The views of a scene show one set of named points, each view turned or mirrored, shifted and resized as a whole, with a little noise and some points left out.
(in the rows, 128 means zero)

Scene 1
View 1
mit: [ 88 154 128 117  99  87 134 151 130  32 147 132 104 187]
goled: [112 105 129 169 123  96 148 126 116 140 176 118  95  99]
Sidot: [101 111 123 179 140  85 150 118 124 149 181  99 104 111]
Bubi: [ 91 145 122 136 112  89 137 137 130  72 162 115 109 170]
razu: [ 91 146 108 143 114 111 142 121 140  85 154 111 109 160]
fego: [108 114 134 151 116  83 150 141 114 108 169 125  95 122]
sar: [114 130 121 122  87 138 145 130 135  68 140 145  92 137]
Zuniv: [ 81 148  97 164 132 107 143 105 147 102 159  91 118 165]
Zes: [ 75 133 121 177 145  47 141 129 125 116 181  84 118 162]
rilu: [100 145 124 124 102 114 144 139 129  57 146 134 101 160]
nev: [ 81 135 123 157 134  60 140 130 125  94 174  97 115 164]
zuno: [100 138 128 131 104  94 138 143 125  61 156 132  96 154]
View 2
rilu: [157 140 122 116 142 120 148  95 126 131 135 132 117 154]
nev: [142 126 119 106 131 107 152 113 142 170 146 113 137 170]
fego: [150 131 144 112 121 100 131 123 136 153 123 123 145 153]
sar: [157 145 130 125 138 121 137 105 121 115 124 138 119 137]
razu: [139 138 118 115 137 125 151 117 128 143 145 124 121 144]
Zes: [140 123 128 106 124 102 144 128 143 170 136 114 146 162]
Zuniv: [126 137 108 113 136 128 155 132 136 153 153 116 127 142]
goled: [137 130 148 113 112 105 124 150 137 148 118 121 153 140]
zuno: [155 130 137 113 132 104 134 106 136 147 128 124 138 159]
Bubi: [147 133 118 115 142 116 150 101 134 150 140 123 125 161]
Sidot: [130 128 140 109 113 106 133 158 145 164 129 115 152 147]
mit: [166 136 117 113 151 112 156  72 129 136 141 130 114 173]
View 3
Zes: [112 109  78 117  89 151 143  52 106 126 110 201 168  94]
nev: [ 81  96 111 124  67 143 110  70  76 147  81 187 185 122]
rilu: [ 77 108 148 128  88 111 107 115 102 160  64 140 132 153]
zuno: [ 82 105 147 126  81 111 112 121  94 149  66 151 155 148]
mit: [ 50  97 148 131  56 129  89 105  74 161  46 159 158 157]
sar: [ 95 107 153 131 103  96 108 146 123 153  66 116 113 159]
goled: [154 116  94 120 131  97 162 128 147 106 122 158 155  98]
razu: [ 87 114 117 136 103 136 120  82 117 157  76 152 108 132]
fego: [130 111 110 120 104  95 138 125 123 118  99 155 174 116]
Zuniv: [ 98 117  97 130 112 154 129  49 125 149  93 167  92 119]
Sidot: [151 125  79 120 132 117 160  85 141 108 125 170 149  88]
View 4
razu: [118 144 132 121 152 139 124 128 133 127 131 115 143 124]
goled: [ 98 131 106 126 116 133 100 159 103 110 128 134  99 174]
Bubi: [122 152 137 127 155 142 137 116 133 130 123 115 148 107]
Zes: [129 134 122 156 144 131 118 179 117 133 133 143 153 160]
rilu: [125 161 134 134 147 151 144 107 127 124 119 117 141 102]
Zuniv: [116 128 139 115 153 125 109 146 136 134 137 112 147 141]
mit: [139 171 142 157 164 160 160 110 130 135 116 126 170  92]
sar: [105 163 131 123 140 156 143  87 126 116 117 110 118 101]
zuno: [126 163 126 148 148 157 146 116 117 123 119 126 143 110]
nev: [134 143 127 153 151 138 129 163 118 134 130 136 156 138]
View 5
Zuniv: [133 134 125 123 146 152 108 119 121 103 137 123 119 153]
mit: [160 147 115 111 137 132 151 105 110 136 182 119 147 103]
fego: [141 194 120 152 130 127 140 134 123 124 149 120 133 162]
Sidot: [124 171 113 158 151 153 121 145 141  96 124 109 126 186]
Bubi: [150 149 119 121 140 138 138 116 114 123 161 116 139 126]
nev: [134 151 100 133 150 151 142 132 138 115 151 104 140 151]
goled: [134 199 134 165 127 124 119 141 121 118 128 124 121 184]
Zes: [130 154 101 143 159 161 138 141 150 105 140 101 140 165]
rilu: [150 160 131 115 127 128 131 110 104 133 167 126 135 124]
sar: [158 172 144 126 112 111 123 107  88 140 161 140 126 127]
zuno: [151 166 125 125 130 128 142 114 108 135 168 121 137 126]
razu: [136 121 124 108 144 149 112 110 112 107 146 128 126 135]
View 6
rilu: [112 156 166 137 117 122 124 117 117 107  90 140 119 134]
fego: [132 132 138 133 146 148 121 114 109 116 103 124 112 124]
Zes: [147 121 140 156 144 128 120 125 154 115 154 149 131 117]
razu: [123 151 164 147 117 120 107 128 135 115 117 153 133 141]
goled: [148 131 121 146 149 157  84 134 110 133 124 137 136 155]
zuno: [118 146 161 136 128 131 127 115 117 113  93 134 116 125]
Zuniv: [128 146 159 160 120 116 100 139 150 116 140 163 140 143]
Bubi: [123 143 161 140 124 123 127 120 133 109 113 145 121 123]
Sidot: [157 128 119 151 150 149  87 139 128 131 146 145 141 146]

In a view up to two points have been moved. Name them for each view, in the order of its rows, or write none.
view 1 | none
view 2 | Zes, zuno
view 3 | nev
view 4 | goled, Bubi
view 5 | Sidot, razu
view 6 | fego
